Each row is a point on a tangle of strands that fork and nearly touch. The rows are in no order.
In the rows, 128 means zero.
Points whose rows are less than 211 apart are linked; no others are. Some points are linked to none.
Q_418: [124 184 159  62  90 131 112 142 105 125 140 127 100 173 123 106 130 135
 106 106 131  94 110 119 123 118 126  98  83 190 149 148 143  82 114 109
  33 110 128 130 139 103 133 102 139 145 146  93  31 128 133  93 123]
Q_161: [137 130 138 149  90 113 101  74 122 190 112 190  75 189 126 113 180 131
 145 128 163 152  97 121  98 139 129 142 135 147 139 137 161 152  97 113
  77 141 163 149 147 109 122 107 151 193 167 181  86 135 133  67 112]
Q_279: [152 154 114 105 168 133 177 214 104 103 158 127 183 137 128 101  96 128
  51 160  95 121 109 110 145 131 147 144 108 132 145 104 146 162  92  91
 100  96 104 168 140 129  82  64 136  79 129 122 131 182 123 164 178]
Q_3: [113 158 147  75 100 152 109 183 115 122 123  87 157  83  92 131 135 159
 151 144 150 105 142 100  99  97 170 137  78 143 123 110 117  72 135  92
 154 140  83 108 188 136 115 147 141 164  97 104  84  78 146  77 164]
Q_163: [149 153 105 174  92 143 183 164  96 115 152 115 155 167 113 154  86 145
 112 101 155  96  89 163 120 112 120 117 100 131 101  85 106  98  95 114
 105 103  95 154  93 105 152  86 147 138 105  89 132 123 158 168 148]
Q_346: [143 123 118 149 131 157  95 102 159 128 112 153 150 112 183 147 188 147
  68 104 105 113 143 129 144 134 139 113 139 171 193 132 141 182 190 158
 122 148 173 114 110 119 187 170 122 182 132 190  90 110  66 131 134]
Q_361: [142 133 110 139  97 136 123 151  87 137 136 145 118 132  90 156  94 110
 107 155 169 126 155  98 134 132  99  91 118 172 203 123 200 114  95 105
  60  96  84 144 110 179 159  71 118  92 116  75 106 109 143 134 109]
Q_307: [118 134 132  84 156  96  92 122 144 158  86 116 125 119 128  94 170 105
 178 179 141 156 152 136 168 131 163 135 128 150 149 179 101 105 183 107
 145 141 173 106 133 181  82 109  98 124 167 137 134 120 123  86 146]
Q_794: [105  71 122 130 151 131 110 114 137 138 114 111  63 140 122 135 147 130
 177 121 120 153 147 119 124 152  61 115 119 158 220 139 143 128  93 184
 118 126 123 113  79 136 129 174 114 104 111 168  95 117 110 112 106]
Q_947: [141 124 131 167 103 144  98 101 108 164 102 144  78 136 135 169 117 172
 173 132 143  99  95 108  75 136 143 188 123 121 160  92 137 127 123  88
 127 128 151 170  92 144 206 110  91 160 144 197 125  86 144 102 114]
Q_107: [166 134  94 194 119 142 142 139 117 132 103 151 150 106 187 187 132 129
 103 117  98 113 115 110 117 111 112 183 140 121  40  98  71 139 174 125
 162 153 137 136 114 106  81 189 136 165 164 159 173 134 140 166 166]
Q_400: [122 141 109 185  82 131 140 124 170 101 108 125 161 115 142 157 155 162
 111 124 126 101  76 165 134 108 145 154 111 138 104 112 106 128 198 147
 157 102 182 119  91 112 194 143 142 181 117 172 155  89 114 137 165]
Q_884: [148 109 163 186 105  95 153  91 130 185  86 177 118 108 142 121 153 142
 140  99 165 132 116  85  65 122 142 131 140 133 139  85 161 144 141  94
  98 155 146 173 159  92 160 156 169 226 148 160 112 134 157 110 110]
Q_115: [103 125 126  98 100  91 112 188 128 109 127 115 131 104 136 137 110 153
 106 123 105 106 141 138 153 123 188 127  49 108 174 138 128 115 173  89
 131 115 112 118 147 156 160 129 161 194 144  96 108 111 153 183 142]
Q_15: [ 70 133 138  43 142 116 114 118  88 107 131  93 130 107  57 108  69 136
 149 176 148  88 166 104 127  93 178 107  73 126 163 119 153  84 144 127
 125 105  68 104 152 125 160 131  77  67  91  90  98 172 114  99 146]
Q_68: [ 82 130 151  66 146 125 142 142 149 101 181 103 169 107  99 112 102 132
 117 137 115  94 139 128 124 101 173 124  73  67 122 118 124 114 139 136
 127 112  70 119 166  89  90 176 153 123  94  75 147 170 103 166 118]
Q_81: [137 127  85 141 155 147 169 136 112  85 113 146 199  97  80  82  83  75
  86 127 106 175 153 111 132 149 138 118 118 163  79 160 154 183  85 128
 126 133  69 150 201 144 104 119 153  87 143  88 124 167 147 145 162]
Q_830: [130 157 154  86 136 121 138 115  70 123 118 124 122 191 111 102 121 156
 138  71 124 128  83 148 120 140 142  87 124 123  86 134 105 100 112 141
  51 126 139 106 136  67 167  76 163 168 130 129  47 115 139  99 110]
Q_64: [159 115 140 178  91 161 166 172  67 143 141 143 143 122 132 130 155 182
 131 129 169 113 100 102 125 110 139 118 129 136 109  29 105  99 101 103
 108 133 137 167  72  90 145  88 171 180  84 136 137 130 126 129 133]
Q_973: [103 138 144  59 175 133  94 103 141 152 143  90 124 145 109  99 136 121
 174 168 145  76 176 125 111  85 166 110 106 142 172 135 132 116 120 131
 134 150  72 104 120 127 119 174  83  77  82 108  98 171  80  68 147]
Q_719: [167 128 152 157 106  67 114  76 151 171  75 145  84 113 142 126 140 145
 169  97 152 108  97 110 102 122 157 178 149 110 174 151 187 115 183 111
 119  99 157 152 112 165 198 101 116 137 127 153 147  93 144 129 104]
Q_47: [153 122 115 147 131  86 114 131 118 120 108 113 124  79 108 146  92 110
 147 113 158 122 104  73 122 148 192 134 131 100  73 117 153  74  95  95
 153 123  93 149 175 126 161 194 152 141 115  78 127 146 187 162 155]
Q_187: [ 57  84 124 142 107  93 151 159 133  88 157  98 118  86  82 115  71 138
 141 132 126 134 122 127 126 158 110 123  86  83 162 123 149 102 102 153
 132  82  94 123 119 119 117 176 154 122 102  79 162 147 115 172 109]
Q_301: [114 106 147 141 135 145 163 142  79  84 138 107 109 137  85 132  95 142
 145 110 104 146 148 165 146 132  61  57 134  47 102 101  86 146 119 182
 137 107 122 103 108 102 144  90 139 100  99 116 156 132 119 182  93]
Q_309: [131  94 107 121 136 141  71 143 134 127 116 147 124  86 145 157 127 100
 105 137  89 109 182  61 100 128 147 109 108 136 133 107 132 172 145 138
 168 139  91 116 138 136 171 217 119  91 118 166  82 145  91 143 159]
Q_531: [154 135 121  98 155 123  96 144 168 137 155 142 159  81 139  97 144  99
 112 164 115 155 145 119 161 139 152 151 145 136 146 173 115 136 149 113
 176 144 134 125 169 158  71 134 123  94 146 114 159 133 104 125 158]
Q_530: [147 157 100 158 144 109 149 136 164 137 143 129 186 153 161 171  92 106
  93 102 122 101 172 156  83 137 100 176 127 127  85 152 145 147 109 125
 130 146  71 124 136 190  62 156 134  91 131  75 212 103 123 162 123]
Q_177: [121 147 110 167  95 162 163 190 101  92 156 114 161 147 126 163  78 160
  77 108 109  81 125 149  99 131  89 141 106 181 105 102  87 126 103 170
  94 102 104 114 101 112 138 134 134  88  90 101 107 133 102 141 180]
Q_955: [ 98 124 173  69 137 101 130 172 127  88 163  98 135 111 138  93 123 167
  95 117 109 114 135 148 176 114 155 104  66  68 134 150 127 105 155 131
 118 112 121  83 151 102 110 138 192 196 129  85 145 132 116 181  94]
Q_248: [122 160 112  80 163 127 107 110 171 137 161 119 130 153 155  87 165  90
 144 133 109 161 114 171 182 142 129  99 201 129  98 226 130 147 141 177
 124 159 145  97 143 114 111 100 163 116 163 150  95 144 111  84 141]
Q_867: [137  99 173  85 150 140 103 136  63 104 130 139  92 141 109 109 115 166
 111 109 106 113 171 133 138 138 103  52 118  66 136 115 106 136 145 165
  84 127 129  85 119 100 179 111 155 131  95 133 109 142  93 162  80]
Q_172: [115 113 187 133 123  70 143  60 185 124  79 131 113 128 115 112 169 169
 167  81 121 130  90 136  85 117 148 148 126 128 134 121 148 145 163 185
 135 105 150 103 164  82 201 179 146 152  92 194 112 105 101 115 116]
Q_494: [125 107 102 184 119 126 115 147 119 124 134 139  92 107 137 187  75 123
 146 111 111 124 143 124  95 178 111 185 135  90 133 111 113 127  97 102
 153 135 122 141 106 175 141 137 104 122 136 115 185  98 140 185 103]
Q_817: [126 169 107 105  89 124 113 202  99 127 122  72 149 110 115 163  72 128
 119 159 117  81 166  90  72 109 144 141  72 160 145  92 151  90  91  82
 114 142  99 139 128 188 128 123 129 122 123  95  79 113 136  79 163]
Q_812: [112 145 154  54 149 183 134 154 115 151 157  94 184 118 101 117 113 161
 122 178 100 103 158 131 115  89 151 146  95 136 142 127  86 132 134  84
 160 148  89 123 196  93  90 132  80 125 106 134 136 120 125  86 183]
Q_757: [134 128 147 128 141 111 124 162 154 148 124 120 114  95 179 171 112 118
 106 123  85 103 171 101  74  95 144 167 127  96  78 144  98 144 176 101
 191 145 120 130 184 117  87 209 123 129 163 128 168 152 141 140 153]
Q_762: [135 138  80 147 143 113 150 121 104  65 110 116 186  89  86 128  75  86
 101 139 124 100 129  98 129 146 195 135  80 131  70 135 174 116  72 108
 125 110  50 159 184 139 130 134 162 102 136  46 137 158 162 171 131]
Q_321: [135 120  77 145  90 125 140 133 117 112  94 138 138 121 116 121 107 141
 152 108 139 165 108 168 156 161 136 136 114 107 114 130  77  99 146  98
 173 162 125 142 158 122 104 115 122 208 182 132 113  94 217 138 167]
Q_656: [100 140 137  87 178 135  68 146  94 129 173 112 102 128 124 117  92 130
 166 149 108 164 133 148 146 180 132 104 136 115 133 166  71 109  92 129
 102 135 151  82 128 137  79 119 100 111 166  92 136 146 104 150 106]
Q_603: [144 179 110 103  91 123 157 136 168 142 168 131 172 112 137  85 141  80
 114 125 137 146  66 114 140 123 128 137 142 177  95 161 139  88 106 116
  99 127 115 163 158 108  76 100 158 125 159  96  77 143 167  86 157]
Q_741: [132 145 166 158 141 105  93  86 114 136 156 145 131  85 124 123 102 188
 174  86 173 152  69 112  95 178 182 158 165 127 136  88 154  80  74  89
  96 143 121 144 140  84 181 165 148 194 130 119 123 111 143 154  89]
Q_556: [152 141 106 168 147 129 132 121 136  97  87 145 112  88 200 140 169  94
 107 137 113 149 120 106 165 129 130 141 152  89  70 105  96 118 178 144
 139 129 210 144  79 151 105 130 128 193 165 155 174 145 152 170 124]
Q_785: [142 117  93 188 103 113 164 122 170 118 120 137 138 133 138 105 108  88
 123  99 149 141  90 139 130 146 114 155 172 147  87 157 156 133 106 158
 161  93 114 134  93 179 147  89 110  38 111  91 182 133 128 142 127]
Q_324: [187 132 129 122 163 188  86 125 129 134 165 161 151 115  89 122 158  97
 124 175 159 110 131  67 119  93 162 132 158 135  89 118 151 160  67 145
 142 141  99 149 158 105 109 170 150  66  76 123 108 186  82 102 152]
Q_257: [121 108 142  97 115  75 105  97 138 178  72 159  70 148 108  95 179  93
 178 140 152 176 149 122 128 118 125 120 142 135 139 183 159 132 148 124
 139 143 139 116 159 140  94 110 155 143 179 177  87 131 157  64 130]
Q_996: [153 145 131 143 148  99 113  80 109 134 120 147 117 137 148  94 182 132
 201  96 133 172  82 132 133 157 134 109 194 103  70 141 118 102 117 162
 106 158 176  93 113 126 124  88 165 158 120 154 137 110 106 101  86]
Q_584: [172 143 160  73 183 154 151 128 181 123 136 125 123 163 160  92 202  86
 111 155 122 121 162 127 178  50 152 121 142  81 141 120 121 199 164 117
 162 164 144 150 127 126 105 129 139 126 128 189 133 184 104 118 106]
Q_224: [ 99 114 115 102 180 111 112 154 104 100 119  92 125 125 133 125 107 138
 108 166  88 100 203 124 141 134 142  96  84 102 192  96 129 149 141 129
 152 112 105 128 103 186 124 129  85  53  91  99 153 163  66 166 137]
Q_4: [112 131  84 186  87 107 185 135 163 121 169 123 143 153 145 122  76 116
 121  83 136 148  61 180 153 144 100 130 132 128 115 137 149 119 117 157
 104  91 124 120  85 147 181  94 140 125 122 106 155 131 136 176 113]
Q_862: [123 146 147  90 222 132  96 141  89 115 176  96 128 136 156 126 114 148
 101 158  83 112 196 155 157 147 114 112 118 120 186 137  94 118 105 121
 101 143 148  97 123 157  61 129  86  97 119  90 177 151  72 165 127]
Q_558: [136 125 142 165 123 125  80  62  97 126 144 184 115 124  99 107 153 173
 204 107 148 201  89 147 105 164 119 127 172 148 132 111 135 119 100 153
 122 149 153 106 132  83 160  99 129 134 130 191 141  78  92  99 101]
Q_607: [124 116 154 118 141 112  75 129 121 159 141 143  76  89 114 126 133 136
 187 137 166 146 100  76 113 149 168 137 131 105 107 122 130  78  82  79
 126 138 129 127 149 129 114 173 148 171 135 110 113 131 151 136 100]
Q_572: [125  83 187  90 122 163  90 147  77 119 145 150 101 118 101 109  97 170
  89 158 128  78 176 146 146 144  47  87 117 130 161 116  98 122  97 153
 130 114 110  80 141 115 148 114 104 104 113 143 117 136 122 143 129]
Q_297: [114 159 142 137  78 153  78 111 167 144 170 140 112 121 133 167 142 181
 135 117 141 103  93 114  65 144 132 177 153 181 136 132 142 103 107 121
 117 144 140 105 147 107 161 174 125 131 105 169  75  98  94  61 153]
Q_32: [155 136 130 103 184  88 116 117 170 158  93  81 112 139 172 118 148  83
 133 130 132  77 195 131 100  84 145 139 152 139 147 150 128 140 167 130
 160 140 103 123 119 177 114 183  85  41 102 100 140 163  94 105 150]
Q_108: [114 137 109 127 113 124 138 154 111 140 124  83 161 131 103 145  92 122
  98 176 160  92 168  98 103 124 129 124 109 163 186 104 191 106  73  95
 119 112  87 143  94 194  97 105 115  58  96  78 151 119 104  83 137]
Q_813: [180 151 102 150  85 122 119 145 150 134 145 145 187  91 124 194  94  95
  79 123 124 107 174 112  75 113 125 174 116 121 112 127 184 123 116  84
 146 169  70 140 188 163  98 139 173 128 128  96 157  87 146 115 140]
Q_674: [ 88 121  92 130 128 157 147 177 127 111 104  90 134 165 144 191  96 141
  79 141  97  84 141 139 114 121 106 129  89 175 151 103  88 158 140 154
 129 101 136 123  79 157 152 133  80  98 125 155 102 122 127 139 169]
Q_316: [132 124  94 121 118 143 174 160 159 166 113 147 148 169 147 156 118 106
  78 145 159 129 172 100  91 102  89 128 116 163 149  98 154 178 118 102
 105 145  97 181 134 181 109 144 137 139 134 122  96 136 159 127 145]
Q_295: [178 136 103 160 116 144  49  95 163 161 122 163  96 126 170 181 163 127
 130 128 140  98 133 137  92 135 105 161 175 166 151 164 132 123 148 135
 159 161 150 105 121 144 134 160  91  99 138 168 131 100 106  88 151]
Q_839: [128 127  84 107 148 109 178 119 133 147 108 125 165 153 113 132  79  90
 131 119 134 174 131 168 150 133 127 111 123  89 105 130 121 135 133  90
 137 143 101 156 143 153  85  79 130 151 181  94 143 116 197 172 112]
Q_353: [124 119 112 156 168 145 155  95 143 122  93  96 145 130 146 130 133 109
 103 135  93 131 165 158 108 168  99 160 164 142  87 140  97 179 122 106
 179 126 128 156 133 162  85 145  43  41 126 118 212 143 107 137 150]
Q_110: [151 144 147  78 177 161  84 135 133 151 124 139  99 178 182 104 206 119
 133 154 148 133 163 135 177  98 148 115 109 140 167 154 133 170 122 122
 132 170 161 116 122 127  66 147 145 179 171 172 110 157  71  80 107]
Q_600: [129  82 117 160  76 127 170 112 142 153 116 144 109 142  77 141 120 123
 133 125 174 167 128 123 132 124  96 109 141 123 185 117 205 163 140 126
  85  99 104 172 106 160 206  64 118 136 105 141 124  93 159 138 100]
Q_624: [111 114 168 112 114 145 129 122 153 106 105 120 131 126 119 127 183 170
 143 115 115 107 103 128 132  91 166 116  90  94  97  95 102 149 179 146
 165 116 154 103 135 104 171 159 139 171  83 165 118  99 101 128 116]
Q_740: [ 85 123 121 111 128 158 118 153  80 106 103 108 129 120 126 121 151 173
 147 153 127 143 104 148 163 139 130 149 113 145 108 130  56  86 136 121
 166 128 173 110 117 101  73  96  78 188 173 159 129  87 164  93 144]
Q_784: [118 124 138 193 105 142 127 117  95 116 144 165 172 114 143 132 130 187
 157  91 132 161 127 143  99 167  99 138 152 215 167  82 110 111 147 161
  90 162 140  89  96  83 160 141 136 153 119 160 134  76  80 114 119]
Q_397: [ 91 122 172 132  96 164  61 132  90 128 172 170 102  92 137 120 156 223
  97 124 125 155  91 112 153 164 128 133 131 145 130 106 123 139 127  96
 123 119 156 109 157  61 149 157 136 203 141 162 108 102  76 126 107]
Q_951: [115 126 113 134 153 118 145 112 126 119 104  86 140 119  88  91  90  88
 180 123 133 132  96 133 128 166 148 141 159 125  91 157 113 104  69 151
 142  80 112 124 114 153 117  89  74  27 104  75 152 149 117 125 125]
Q_273: [123  96 121 135 173  82 124 104 118 127  66 110  94 110  88  94 112  83
 188 131 146 138 126  79  93 156 130 152 148 161 113 164 149  93  87 186
 110  85 110 125 124 155 120 172 111  31 100 105 116 172 123  90 142]
Q_200: [158 125 124 148 112 193  99 108 132 106 162 146 151 105 128 169 172 129
 111 125 102 106 131 120 137 118 110 135 169 121 101  97  90 167 128 160
 184 145 129 130  98 102 128 152 106  65  74 156 145 118  77 153 130]
Q_329: [161 168 107  73 134 162 116 121 171 116 188 159 172 149 135 113 119 102
  85 111 100 144 123 169 174 116 135 127 139 139 154 203 127 153 158 143
 136 154 111  96 172 124 109  82 119 109 151 119 105 117 136 141 141]
Q_389: [181 147 129 136 104 109  87  96 148 157 130 186 126  80 119 151 119  79
 114 120 153 135 146  73  93 114 141 129 148 147 133 181 185 104 157  94
 137 155  99 117 214 131 137 156 149 114 144  85 116 108 157 105 137]
Q_780: [110  97 153 117  88  97 152  89 169 162 109 124 114 102  87 116 130  94
 158 160 171 128 121 115 128  96 133 142 130  85 143 133 179 111 138  69
 195 118 116 164 146 138 105 107 119 115 140 107 172 107 197 112 108]
Q_931: [124 112 149  91 174  99 169  76 147 148 108 110 113 160  86 123 101  50
 165 114 136 116 143 119 106  92 154 114 128  63  83 122 132 126 118 128
 107 118  88 154 141 108 115 149 124  86 127  85 133 183 171 146  76]
Q_314: [101 121 136 131 140 153 129 115 104 107 143 120  75 182 156 128 181 150
  99 125 109 134 135 166 178 142  59  83 187 127 137 156 145 151 109 191
 101 134 185 110  58  88 143  88 146 151 124 175 125 121  95  98  95]
Q_945: [172 114 111 171 121 111 165 120 146 142  97 153 170 120  96 130 124  91
 153  84 138 150 119 136  94 109 114 107 122 125  69 139 105 133 161 155
 143 129 107 116 160 127 141 161 166 128 107 112 134 110 146 128 159]
Q_540: [144 157 145 150  62 115  90 115  69 135 108 153 122 148 125 116 140 198
 144 112 178 105  92 135 107 145 161 172 112 141 185 110 167  89 124  71
 113 120 148 159 139 110 179  72  97 196 135 128 124  51 123  75 104]
Q_617: [123 132 129  78 189 110 126 135 115 168 115  90 111 197 129 118 134 118
 141 160 152 117 146 135 148 118 138  89 132 150 168 130 130 118 110 126
  63 120 148 122  53 176  93  80 111  84 124 105 100 165 110 108 113]
Q_634: [109  78 148 106 127 160  87 118  91 117 117 146  92 107  39 126 147 128
 182 159 131 178 143 100 128 113 120  64 121 106 127 108 119 137 108 147
 162 128 122 114 148  88 155 119 122 108  99 167  91 115 131 106 120]
Q_388: [139 138 103 145  70 110 162 127 113 112 149 126 172 122 122 107 104 145
 145  75 134 186  73 168 178 156 139  65 129  86  96 126 144 104 115 109
 142 149 109 140 148  81 157 109 196 206 157 118 114 123 184 150 144]
Q_431: [124 156 158 125  54 136 109 177  65 141 129 143  92 141 147  97 145 179
 100 124 149  98 120 103 119 133 102 131  82 173 170 114 147 105 116  75
  83 124 148 156 135 129 139  97 129 214 144 122  82  99 126  82 129]
Q_819: [100  84 148 175  77 156 118 143  48 111 145 148 127  86 144 126 157 176
  97 133 123 172 112 125 176 162  73 110 141 164 124  88 114 119 153 141
 118 135 162  99  80  49 159  97 123 173 136 196 149  98  94 147 113]
Q_162: [104 110 105 176 112 131 185 128 133 117 132 111  95 176 142 130 111 145
 170 108 155 154  79 169 142 147  83 178 124 148 136 130 114  81 114 161
 114 126 163 121  58 131 131  65 117 151 134 153 162  88 163 116 108]
Q_960: [ 99 134 130 110 107 188 160 148 124 134 184 137 163 138  99 158  74 154
  76 151 103 108 138 153 116  99 108 157 106 122 140 111 101 164 102  84
 162 147 106 160 168  93  80 103 105 130 144 120 138 126 166 143 159]
Q_53: [ 82 106 117  91 170 128 178 105 129 132 108  80 148 151  70  98  67  85
 139 134 107 138 124 152 123 137 158 116 129 109  84 140  92 153 106 143
 119  98 107 146 141  92 136 111  86  65 122 105 108 194 132 123 145]
Q_225: [142 150 132  69 188 112 163 178  86 142 137  84 150 154 147  91 109 129
 101 160 125 125 108 128 165 123 157 102 119 118 121 123  93  98 114 104
  68 103 143 135  94 133  81  46 147 117 156  99 116 171 134 128 130]
Q_236: [119  84 108 146 121 168 130 122 134 122 152 126 123 144 122 135 171 132
 118 122 120 138 123 149 150 128  68  98 168 174 151 122 117 146 106 191
 151 131 134 109  74  85 117 130 117  90  91 162 104 119  98 110 135]
Q_104: [149 167  88 212  64 155 151 111 111 102 128 177 191 113 138 117 106 162
 159 103 146 157 108 164  95 141 120 159 152 196 109  52 102  98 169 121
 126 183 129 149 136  84 156 108 130 145 141 155 120  82 124 116 181]
Q_912: [162 152 132 133 140 166 144 166 104  97 143 134 170 140 139 134 141 161
  92 132 133 108 153 156 159 102  96 119 123 141 144 130  97 108 146 168
 123 138 150  87 101 165  88  76 133 145 101 112 182  83 116 131 134]
Q_971: [133 104 116 152 123 177  99 108 132 114 133 152 133  91 105 161 115 111
  98 132 108 104 135  87  89 135 135 156 163 145  55 130 127 171  93 148
 169 134  99 134 156  91 146 204 117  58  99 139 108 154 110 120 161]
Q_946: [135 151 162 140 122 108 128 106  97 108 148 122 141 136 131  98 101 198
 149  70 139 129  51 166 131 158 162 113 164 119 126 110 132  95 106 134
  81 110 153 118 102  75 208  72 142 166 119 110 125 112 124 147  89]
Q_166: [ 72  78 116 153 137 111 157 190  93  84 121  99 133 109 107 136  82 145
 107 137  91 160 162 164 154 159  55  78  85 121 149 111  92 143 135 165
 135  90 122  89 113 132 117 129 133 124 135 117 165 120 114 184 130]
Q_786: [ 97 105 112 115 149 104 105 144 126 122 152 116  91  92 129 103  94 122
 182 112 110 191  78 129 154 196 141 122 159 103  87 152  95  93  91 130
 139 126 143 105 140 112 124 143 137 144 169 121 101 145 152 153 120]
Q_868: [149  87 149 145 155  82 105  93 118 162  79 137  38 122 140 137 164 105
 198 131 126 145 136  53  70 116  95 128 133 143 145 125 152 118 109 175
 127 108 132 128 111 137 133 191 116  83 110 181 116 156 133 105 132]
Q_481: [168 159  93 138  89  90 147 102 143 151 127 163 150 115 173  87 132  99
 131  81 138 171  70 125 145 151 134 106 160 130  91 153 152  99 145 102
  89 154 135 145 153 122 130  85 193 185 187 117  85 129 175 117 126]
Q_555: [ 73 134 137 104  76 148 102 152 177 135 197 119 114 106 133 140 101 154
  92 155 116  98 102 115 117 131 141 166 123 136 149 144 131 128 101  98
 151 121 129 130 141 113 134 149 120 123 133 119 100 130 139 113 146]
Q_591: [138 107 111 140 147 157 108 118 116 177 111 181  93 170 155 140 174 125
 134 140 146 168 160 110 135 145  84 106 149 125 145 119 115 172 119 119
  98 177 156 146 101 142  70 126 147 190 171 177 116 134 123 117  76]
Q_247: [ 79  90 115 152 133 105 190 153 130 117  95  62 130 128 117 126 131 128
 179 144 133 148  85 166 151 139 109 142 120 134 100 106  68  89 109 153
 161 100 163 135  77 112  98 118 104 140 136 150 164 119 161 119 153]
Q_853: [113 102  95 152 120 121 140 136 177 121  67 120 118 145 146 187 127 107
 104 129 105 109 138 138 114 106 101 133  87 133 125 122 107 172 215 155
 159 102 147 122 102 169 183 179 104 136 140 180 135 104 142 160 158]
Q_655: [163 117 128 157 149 115  85  85 177 139 123 150  72 113 200 137 204  99
 103 107 108 143 135 129 143 136  94 106 189 147 141 171 141 150 175 169
 145 145 184 106 117 109 133 187 119 127 140 165 115 157 102 137 115]
Q_482: [157 148 129  93  89 106 165  94 162 133 118 123 146 112 104 132 143  65
 125 147 148  97  82  95 158  75 188 117 116 137  97 120 184  85 126  89
 115  99 100 181 157 106 146 109 161 124 145  94  71 147 210 113 128]
Q_344: [163 152  92 124 165 135 152 147 125 130 152 150 199 105 125 100 100  90
  83 157 100 152 130 116 130 157 151 184 131 144 118 151 149 158  92  55
 139 138  91 173 196 149  58 101 117  86 164 117 164 148 133 133 181]
Q_515: [102 147 147  55 139 109  87 173  99 134 118 119 119 127 133 107 117 151
 117 157 128 112 174 126 170 114 174 124  72 157 198 164 118 112 171  88
 125 126 143  88 134 181 118  90 114 138 161 108 109 107 121 116 135]
Q_170: [114 138 128 155 151 147 159 142 149  97 165 115 127 128 164 149 133 122
  99 128  86 117 117 142 163 122 123 133 127  89  91 104  89 162 129 167
 112 112 177 133  72 132 108 155 156 155 117 119 163 168 109 195 104]
Q_413: [135 140 148  67 163 130 115  91 136 172 133 135 129 172 108 128 130  73
 161 142 156 109 155 102 121  89 170 105 108 129 151 139 144 109 104 100
  77 139  86 125 120 138  98 122 132 101 139  95 101 151 143 102  82]
Q_668: [119 143 113 135 171 115 165 116 188 107 140 101 169 157 147 155 133 113
  75 154  97 115 184 184 131 114 101 149 115  86 121 127 141 197 144 118
 163 123 122 160 136 183  90 160 103  75 102 102 207 138  99 191 132]
Q_354: [148 161  90 145 159 120 144  93 149 119 114 132 126 150 174 105 149  76
 153 111 117 169 107 162 163 126  95 103 217  95  56 171 120 134 154 191
 130 146 178 116 103 177 124  76 130 102 140 145 149 133 140 109 113]
Q_826: [ 69 141 173 122 113 162 132  87 151  68 119 117  97 129 143 141 189 137
 131 116 103 130 123 154 169 117 113 159 121  91 109 138 106 131 148 161
 174 121 216  99 113 104 113 166 100 186 116 162 160  99 123 111  83]
Q_395: [139 112 139 119 160 130 141 139 183 137 143 134 101 141 185 127 150  94
  71 141  92  99 142  97 143  95 141 135 143  96 116 108 115 200 152 141
 142 118 149 171 103 133 134 169 133  98 132 150 128 213 118 175 119]
Q_702: [167 142 185 160 118  89 148  82 181 158  86 131  84 155 152 153 165 116
 154  85 148  93 141 123  79  77 118 133 119  74 147 148 168 142 203 128
 131 124 135 124 142 148 150 169 140 141 104 123 181 108 138 145  72]
Q_569: [ 93  78 138 133 101 136 154 138 132 125 109 108  80 166 117 123 159 153
 106 128 123 142 140 149 170 125  89  97 132 108 179 136 162 180 165 156
 106  98 161 138  82 145 185  81 116 169 119 169 131 100 131 123  85]
Q_562: [151 146 157 160 131 111 149  95 183 115 129 118 109 151 146 143 166  85
 132 124 138 128 161 165 125 100  84 130 152  53 123 134 132 168 174 139
 158 120 150 142 128 177 126 146 114  91  96  95 193 137 160 175  64]

A fork is a point with three links. Follow the links from the first point to the second and name the forks in between, in order.
Q_187; Q_108 | Q_307, Q_531, Q_344, Q_413, Q_951, Q_236
Q_996; Q_389 | Q_531, Q_344, Q_607, Q_668
Q_353; Q_839 | Q_668, Q_607, Q_344, Q_413, Q_951, Q_4, Q_321
Q_624; Q_617 | Q_163, Q_4, Q_951, Q_413

A fork is a point with three links, a tip a point with one. Leave the first point through the second and follow the links. Name the first fork or tip that comes.
Q_295; Q_297 | Q_236
Q_572; Q_867 | Q_307
Q_741; Q_946 | Q_668
Q_668; Q_562 | Q_607
Q_307; Q_515 | Q_572
Q_600; Q_361 | Q_346

Follow the links from the first point to the second, and from the first to the third. Name the last point that the two ways share.
Q_558; Q_530; Q_4 | Q_344
Q_361; Q_395; Q_540 | Q_344
Q_600; Q_572; Q_170 | Q_307
Q_400; Q_324; Q_719 | Q_951
Q_947; Q_951; Q_224 | Q_607
Q_172; Q_603; Q_361 | Q_4
Q_307; Q_868; Q_839 | Q_951
Q_668; Q_388; Q_624 | Q_4
Q_418; Q_177; Q_32 | Q_413
